Each row is a point on a tangle of strands that fork and nearly touch. The rows are in no order.
Two points are linked if the straight distance between their rows is under 2.47. Some points are linked to none.
Z787: [-1.41  1.35 -1.21  2.15 -0.58 -1.47  1.67  3.36  1.86  0.20]
Z605: [ 1.98 -0.60  2.46 -1.64 -0.32  3.03 -1.24 -6.42 -4.24 -1.98]
Z863: [ 0.32 -2.50 -1.22 -2.12 -1.33  0.37 -0.19 -0.89  2.10  0.25]
Z621: [ 0.76 -2.14 -0.20 -2.66  0.54  0.87 -3.13  1.52  2.00  0.69]
Z623: [ 0.03 -2.04 -1.38 -1.23 -1.55  0.03  1.05 -0.69  1.99  0.21]
Z687: [ 0.10 -3.01 -1.26 -2.71 -1.11  0.54 -0.84  0.24  2.57  0.27]
Z872: [-1.53  2.96 -0.11  3.47 -0.26 -1.43  3.70 -0.49 -1.67 -0.57]
Z103: [ 0.91  0.91  1.71 -0.13  1.58  0.76  0.02 -3.56 -3.85  0.37]
Z549: [ 2.61 -0.64  2.94 -1.85  0.50  2.25 -4.54 -5.32 -3.19 -2.75]
Z995: [-0.41  2.36  0.45  2.20  1.65 -1.37  1.20  1.09 -1.29  1.22]
Z234: [-0.86 -0.66 -1.69  0.59 -2.26 -0.80  2.89 -0.10  2.01 -0.17]
Z966: [-1.78  3.17 -0.92  3.61 -0.47 -2.03  2.38  2.70  0.92 -0.60]
Z553: [ 0.03  2.25  1.47  1.14  2.37 -0.47  1.25 -1.90 -4.53  0.89]
Z403: [-1.80  2.21 -0.98  3.07 -0.61 -1.79  2.08  3.65  1.74 -0.22]
Z485: [ 1.84 -1.81  1.01 -2.66  0.68  1.04 -4.30 -1.30  0.56 -0.56]
Z122: [ 2.19 -0.28  3.02 -1.71  0.12  3.15 -2.22 -6.48 -4.92 -2.62]
Z940: [-0.89  0.49 -0.94  1.03  0.54 -0.65 -0.07  5.26  2.02  1.51]
Z228: [-0.08  1.51  0.34  1.33  1.59 -1.14  0.37  2.09 -0.24  1.53]
Z41: [-1.01  0.47 -1.19  1.34 -0.69 -1.16  1.49  2.55  1.83  0.58]
Z751: [-1.06  0.41 -1.50  2.01 -2.86 -0.81  4.13 -1.51  0.90 -0.91]
Z253: [-0.43 -3.09 -1.53 -2.78 -1.06  0.48 -0.86  1.47  3.03  0.47]
Z56: [-2.25  4.04 -0.14  4.50 -0.66 -1.83  4.13 -0.12 -1.72 -1.63]
Z139: [ 2.67 -1.10  2.30 -2.09  0.20  2.13 -4.59 -4.78 -2.16 -2.68]
Z888: [ 0.66  1.36  1.61  0.17  2.02  0.14  0.22 -2.56 -3.77  0.78]
Z248: [-0.12  2.50  1.45  1.40  2.53 -0.70  1.00 -0.87 -3.80  1.09]
Z143: [-1.15  2.72 -0.10  3.15  0.10 -1.54  2.76  0.62 -0.89  0.08]
Z109: [ 1.11 -0.39  0.76 -0.57 -0.50  1.37  1.25 -4.51 -2.26 -0.11]
Z739: [-0.06 -1.78 -0.68 -1.90  0.81  0.55 -2.40  4.30  2.35  1.54]
Z764: [-0.82 -1.35 -1.38 -0.67 -0.67 -0.49  0.33  2.80  2.54  0.98]
Z249: [-0.61  1.57 -0.13  1.71  1.13 -1.22  0.33  3.16  0.54  1.51]
Z361: [ 2.34 -0.29  3.21 -1.57  0.55  2.66 -3.51 -5.86 -4.48 -2.99]
Z263: [ 0.43 -2.10 -0.52 -2.61  0.83  0.73 -2.93  2.92  2.25  1.08]
Z879: [-0.54 -1.22 -1.52 -0.18 -1.76 -0.61  1.94  0.03  2.07  0.21]
Z562: [-1.22 -2.95 -1.75 -2.35 -1.25  0.04 -0.18  2.82  3.37  0.51]
Z805: [-1.65 -0.98 -2.16  0.30 -1.88 -0.85  1.82  2.85  3.24  0.04]
Z531: [ 1.56  0.53  1.82 -0.86  1.32  1.37 -0.47 -4.31 -3.83 -0.24]
Z606: [-0.53 -1.25 -0.98 -1.01  0.59  0.04 -1.33  4.67  2.31  1.67]
Z480: [-0.49 -0.38 -0.94  0.20 -0.18 -0.73  0.62  2.20  1.82  1.04]
Z622: [-1.27  1.04 -1.21  2.62 -2.66 -0.69  4.77 -2.23 -0.22 -1.10]
Z24: [ 2.27 -1.74  1.30 -2.62  0.61  1.30 -4.70 -2.35  0.10 -1.01]
Z437: [ 2.63 -1.46  1.94 -2.27  0.49  1.62 -4.81 -3.68 -0.82 -2.03]
Z864: [ 1.84  0.26  2.37 -1.22  1.36  1.74 -2.01 -4.69 -3.84 -0.99]
Z865: [-0.97 -0.53 -1.13 -0.08  0.21 -0.30 -0.47  5.17  2.50  1.44]
Z332: [-0.25  2.36  0.91  1.63  2.29 -0.98  1.07  0.00 -2.73  1.20]
Z167: [ 1.45 -2.13  0.24 -2.91  0.46  0.96 -3.88 -0.17  1.49  0.02]
Z627: [-1.39 -0.21 -2.04  1.39 -2.64 -1.02  3.61 -0.28  1.99 -0.77]
Z182: [-1.26 -2.07 -1.72 -1.43 -1.00 -0.15  0.11  3.25  3.12  0.64]
Z674: [-0.72  1.49 -0.46  1.73  0.90 -1.10  0.26  4.35  1.35  1.51]
Z378: [-1.19  2.77 -0.30  3.10  0.34 -1.84  2.20  1.99 -0.11  0.41]

Name the points in between on the shortest way along the links from the first point to the second, in order.
Z167; Z139: Z485 Z24 Z437
Z182; Z863: Z562 Z253 Z687
Z764; Z403: Z480 Z41 Z787
Z622; Z863: Z751 Z627 Z234 Z879 Z623
Z674; Z248: Z249 Z228 Z995 Z332
Z606; Z167: Z739 Z263 Z621
